Each row is a point on a landscape with many valleys, with its height.
A ball rolls from a point to the lowest of its 2 nearest points, and stops where none of them is lower. Distance is the straight distance between rows; heights are no part of it.
<135>: [114,  87, 113, 111, 111, 123, 112, 129,  92,  56,  88,  74, 102,  81, 135,
 104,  75,  85, 116,  63]  h=236
<744>: [ 47, 120,  96, 108, 115,  67,  87,  69, 118,  95, 101, 104,  84, 128,  58,
 102, 138, 106,  86, 180]  h=216
<552>: [122, 101,  89, 115,  95, 103,  95, 106, 101,  84,  88,  84,  88,  93, 117,
 121, 114, 108, 103,  95]  h=194
<410>: [ 57, 114, 114, 104, 104,  41,  83,  98, 122,  69,  94,  88, 116,  94, 129,
 104,  64, 101,  58,  85]  h=234
<289>: [108,  92,  80, 117,  94,  97,  98,  73,  90, 100,  95, 109, 103, 110, 112,
  92,  88,  97, 110,  77]  h=134
<396>: [ 83, 128,  93, 102, 112,  71,  99,  92, 113,  82,  77, 104, 121, 107,  93,
 115, 109, 125, 106,  98]  h=213
<561>: [ 50,  66,  83, 111,  89,  83,  94,  67, 113, 145, 126, 106,  99, 134,  46,
  94, 138, 117,  90, 179]  h=278
<483>: [129,  96, 111,  71, 103,  89,  69,  88, 109, 130, 105, 115,  98, 120, 109,
 108, 116,  68,  60,  62]  h=320
<388>: [ 48,  91,  93, 113, 105,  79,  87,  70, 114, 124, 113, 111,  89, 134,  49,
 104, 141, 113,  87, 180]  h=253
<121>: [ 85,  86,  98,  93,  83,  92, 122,  86,  90, 100, 109, 100,  90,  90,  74,
  86, 128,  96, 122, 114]  h=238
<601>: [100,  68,  86,  94,  80, 123, 123, 124,  83, 125, 141,  95,  70,  83,  72,
  91, 131,  93, 114, 129]  h=801
<518>: [ 65, 107,  97,  99, 102,  79,  92,  57, 109, 122,  98, 115, 121, 129,  60,
  98, 122, 119, 105, 133]  h=166
<597>: [ 71,  96,  88, 111,  88,  85, 118,  86,  94,  95, 112, 106,  87, 102,  65,
  96, 124, 109, 117, 131]  h=214
<472>: [ 80, 121, 108, 120, 122,  85, 120, 127, 103,  44,  86,  89, 102,  98, 112,
 112,  76, 105, 120,  90]  h=815
<237>: [ 76, 133,  95, 118, 125,  83, 116, 120, 111,  62,  75,  98, 116, 107, 103,
 114,  62, 114, 109,  94]  h=814
<517>: [102,  91,  91, 119,  90,  86, 102,  85,  99,  96,  93,  98,  89,  91, 105,
 109, 100,  97,  93,  87]  h=161
<433>: [ 62, 133, 106, 111, 119,  52,  93,  86, 121,  63,  82,  99, 104, 112,  95,
 110, 104, 108,  88, 112]  h=168
<668>: [ 87,  97,  89, 117,  97, 118, 134, 123,  80,  76, 103,  81,  89,  81,  77,
 111, 119, 118, 138, 132]  h=807
<460>: [129, 110, 108, 113, 105, 149, 115, 141,  76,  77,  94,  87,  96,  90, 109,
 110,  94, 101, 131,  91]  h=785
<184>: [114,  81,  99, 105,  90, 131, 121, 126,  78,  98, 115,  92,  67,  77,  89,
 107, 122,  84, 124,  96]  h=792
<251>: [119,  85,  74, 113,  91, 149, 123, 121,  71,  91, 109, 101, 104,  93,  93,
  89,  91, 128, 145, 123]  h=249
<159>: [ 39, 105,  89, 106, 104,  86, 123,  81, 107, 124, 100, 106, 116, 109,  37,
  88, 107, 130, 123, 163]  h=248
<842>: [ 51, 104, 116, 104,  91,  56, 112,  60,  99,  96, 113, 103,  73, 105,  62,
  75, 140,  87, 104, 156]  h=379
<109>: [110,  90,  83,  96, 105,  91,  65,  65, 109, 122, 108, 118, 114, 137,  89,
 109, 129, 107,  79, 100]  h=265
<244>: [ 54, 106,  87, 110, 101,  98, 127,  96,  94, 101,  94, 103, 105, 103,  56,
  91, 109, 128, 132, 140]  h=235
<628>: [179,  91, 121,  83, 105, 181,  95, 132,  79, 107,  90,  99,  85,  76, 146,
  80,  69,  73, 110,  66]  h=592
<180>: [ 74,  74,  82, 101,  82, 115, 133, 127,  75, 119, 131,  97,  77,  85,  62,
  99, 125, 113, 122, 154]  h=804
<139>: [ 87,  64,  92, 103,  75,  89,  88,  69, 102, 151, 140, 102,  93, 120,  56,
  73, 135,  87, 110, 124]  h=321
<452>: [ 76,  65, 109, 105,  86,  68,  85,  56, 107, 137, 133, 102,  90, 128,  54,
  73, 142,  75, 103, 135]  h=341
<224>: [122,  97,  65, 111,  92, 143, 112,  94,  73, 108, 103, 111, 116,  99,  98,
  84,  92, 128, 141, 113]  h=212
<611>: [170, 109, 132,  75, 105, 169,  82, 146, 104, 111,  86,  81, 106,  71, 173,
 101,  53,  94,  88,  54]  h=730
<512>: [149,  85, 103, 101,  93, 110,  85,  98, 106, 119,  98,  89,  86,  88, 134,
 113, 105,  92,  82,  67]  h=367
<16>: [ 82, 111, 106,  95, 109,  59,  75,  84, 104,  96,  96, 118, 113, 129,  81,
 113, 125,  86,  69,  99]  h=241
<14>: [108,  95,  69, 126, 100, 128, 105,  90,  73,  92,  96, 110, 104, 107, 103,
  89,  75, 114, 126,  95]  h=169
<541>: [114,  97, 115,  94,  98, 115, 115, 119, 105,  73,  88,  76,  82,  77, 136,
 104,  92,  82, 107,  63]  h=200
<571>: [114,  82, 118,  77, 100,  75,  76,  77, 113, 128, 116, 110,  87, 122,  91,
  89, 133,  63,  73,  83]  h=318
<502>: [ 63, 144,  95, 118, 131,  68, 113, 103, 114,  78,  73, 107, 120, 123,  73,
 103,  65, 123, 115, 108]  h=813
<613>: [110,  96, 102, 121,  99, 137, 127, 129,  73,  78, 102,  96,  78,  84,  97,
 106, 103,  90, 126, 102]  h=789
<369>: [187,  90, 112,  70, 101, 149,  77, 105, 108, 135,  93, 110,  85,  78, 157,
  84,  66,  69,  77,  57]  h=467
<756>: [107, 116,  70, 107, 103, 110,  93,  96,  96, 107,  89, 107, 118, 105,  85,
 111, 107, 136, 119, 118]  h=267
<776>: [ 40, 106,  99,  98, 105,  84, 103,  65, 109, 133, 100, 114, 124, 134,  39,
  96, 118, 128, 112, 163]  h=220
<351>: [ 75, 133,  86, 113, 118,  99, 135, 128, 104,  68,  84,  98, 106, 105,  72,
 112,  94, 136, 134, 129]  h=810
<758>: [120,  77,  98, 100,  81, 122, 117, 125,  87, 114, 131,  87,  55,  79,  78,
 102, 140,  87, 121, 113]  h=796
<872>: [121, 112,  71, 110,  95, 108,  94,  99,  94,  92,  94,  93, 104, 103, 101,
 121, 119, 126, 108, 101]  h=228
<272>: [106,  76,  99,  95,  83,  92, 116,  75,  99, 111, 112, 101,  85,  92,  88,
  81, 128,  84, 113,  86]  h=272
<306>: [140, 101,  89,  88,  96, 104,  75,  81, 101, 117,  95, 107, 111, 101, 128,
  96,  96, 102,  88,  65]  h=329
<612>: [123,  62,  93,  84,  81, 112, 112,  84,  91, 140, 135, 102,  83,  94,  75,
  71, 119,  87, 119,  93]  h=315
<263>: [ 67, 132,  99, 116, 124,  93, 131, 110, 111,  72,  86, 100, 112, 110,  61,
  96,  83, 116, 131, 116]  h=811
<33>: [121, 109, 115,  72,  96,  96,  88, 107, 110, 100,  93, 110, 127,  89, 139,
 102,  71,  93,  66,  43]  h=299
<408>: [ 75, 131, 105,  96, 115,  69,  86, 109, 107,  86,  87, 108, 132, 117, 110,
 110,  67, 105,  80,  69]  h=237
<560>: [121,  94,  86,  95, 100,  90,  66,  72, 105, 112, 100, 106, 110, 122, 112,
 106, 110, 104,  79,  88]  h=292
<664>: [168,  84, 110,  95,  96, 165,  96, 108,  78, 117, 103, 106,  83,  80, 133,
  82,  77,  75, 102,  66]  h=556
<704>: [ 73,  95, 116,  94,  96,  43,  73,  87, 123,  92, 100,  95, 111,  89, 137,
 106,  67,  85,  41,  73]  h=252
<111>: [104, 100, 122,  98, 114, 114, 112, 151, 111,  60,  87,  75, 111,  71, 155,
 114,  51,  91,  97,  52]  h=268
<659>: [146, 108, 112,  92, 102, 149,  96, 136,  88,  85,  89,  86, 113,  82, 148,
 109,  62,  95, 109,  58]  h=769
<239>: [ 87, 102, 107, 117, 106,  99, 124, 106,  89,  64,  87,  99, 100, 100,  99,
  98,  83,  94, 116,  90]  h=816
<278>: [141, 114, 111,  98,  96, 153, 107, 132,  81,  87,  94,  90, 101,  89, 126,
 111,  90,  93, 119,  65]  h=779
<574>: [ 73, 127, 110, 101, 117,  62,  73,  78, 110, 102,  89, 113, 131, 131,  95,
 109,  94,  97,  72,  90]  h=193
<409>: [ 60, 121,  92, 112, 100,  73,  99,  84, 102,  79,  99, 104,  75, 107,  65,
 113, 134, 100,  95, 165]  h=177
<523>: [ 92,  86, 118,  82,  95,  50,  66,  87, 130, 112,  98, 100, 104,  98, 142,
 105,  85,  66,  44,  63]  h=269
<205>: [ 61,  62,  86, 108,  72,  90,  99,  76,  93, 152, 137, 109,  94, 115,  42,
  79, 121, 111, 111, 156]  h=300
<824>: [ 82, 126,  82, 109, 114,  85, 103,  92, 112,  88,  82, 111, 122, 118,  72,
 116, 110, 133, 105, 122]  h=243
<810>: [105,  94, 105,  86, 104,  70,  73,  91, 114, 118, 104, 111, 110, 113, 119,
 102, 100,  77,  48,  66]  h=291
<570>: [164,  91, 112,  68,  96, 125,  72, 102, 113, 138,  96,  99,  93,  82, 146,
  97,  75,  82,  55,  54]  h=393
<389>: [ 88,  89,  84,  96,  98,  85,  80,  57, 109, 130, 111, 118, 119, 143,  66,
  93, 139, 113,  93, 127]  h=221
<45>: [189, 102, 140,  71, 106, 187,  88, 139,  98, 121,  82,  88,  92,  70, 174,
  84,  59,  79,  96,  64]  h=673
<734>: [116,  94, 116,  87,  97,  83,  94, 110, 119,  78,  83,  78,  92,  73, 147,
 115,  92,  86,  79,  62]  h=135
<799>: [ 74, 109,  89, 113, 111, 117, 137, 136,  89,  71,  91,  88, 102,  90,  76,
 105,  96, 130, 149, 122]  h=809
<266>: [140, 100, 110,  63,  99, 104,  75, 106, 108, 122,  95, 110, 114,  94, 142,
 108,  71,  82,  58,  49]  h=338
<796>: [112,  99,  78, 109,  82, 151, 118, 142,  70, 106, 119,  94, 106,  86,  87,
 106, 108, 134, 141, 126]  h=287
<438>: [ 90, 106, 119,  89,  99,  73,  87,  79, 101, 101, 106, 114,  93, 110,  89,
 105, 125,  73,  76,  89]  h=277
<761>: [ 82,  88, 123,  89,  95,  61, 101, 108, 119,  71,  91,  76, 101,  64, 154,
 103,  76,  90,  72,  66]  h=187
<414>: [ 82,  80,  83, 117,  88, 123, 136, 137,  75,  97, 119, 101,  79,  87,  77,
 111, 120, 117, 124, 143]  h=805
<510>: [ 73,  91, 108, 109,  92,  62,  98,  61, 106, 111, 111, 100,  80, 113,  65,
  77, 142,  76, 101, 139]  h=363
<32>: [ 68, 133, 102, 121, 114,  57, 104,  80, 112,  76,  87, 102,  90, 116,  75,
 101, 110, 106,  98, 137]  h=136
<215>: [ 73, 104, 118, 101, 112,  50, 105, 110, 122,  55,  95,  88, 110,  78, 140,
  99,  55, 101,  75,  76]  h=215
<183>: [165, 102, 100,  77,  99, 152,  87, 100,  85, 121,  97, 120,  98,  92, 140,
  79,  71,  76,  93,  63]  h=528
<651>: [ 99, 119, 116,  87, 108,  81,  95, 117, 102,  92,  87, 103, 120,  92, 134,
 107,  62,  94,  72,  55]  h=266
<568>: [144, 118, 119,  82, 101, 138,  87, 136,  98,  92,  94,  92, 123,  76, 161,
 107,  50, 100,  84,  51]  h=759

Where does a ball stop that starts at each point below?
<523>: <734>
<659>: <574>
<796>: <289>
<306>: <518>
<756>: <289>
<263>: <574>
<510>: <32>
<601>: <574>
<369>: <574>

Call two points neighbours if one is among the 2 nearest of the other. Go from one point of each pair to the other, from neighbour to neighbour, staying as low as possible. Name the highest point that can't be avoided.
<597> and <518>: <159>
<289> and <32>: <756>
<574> and <734>: <483>
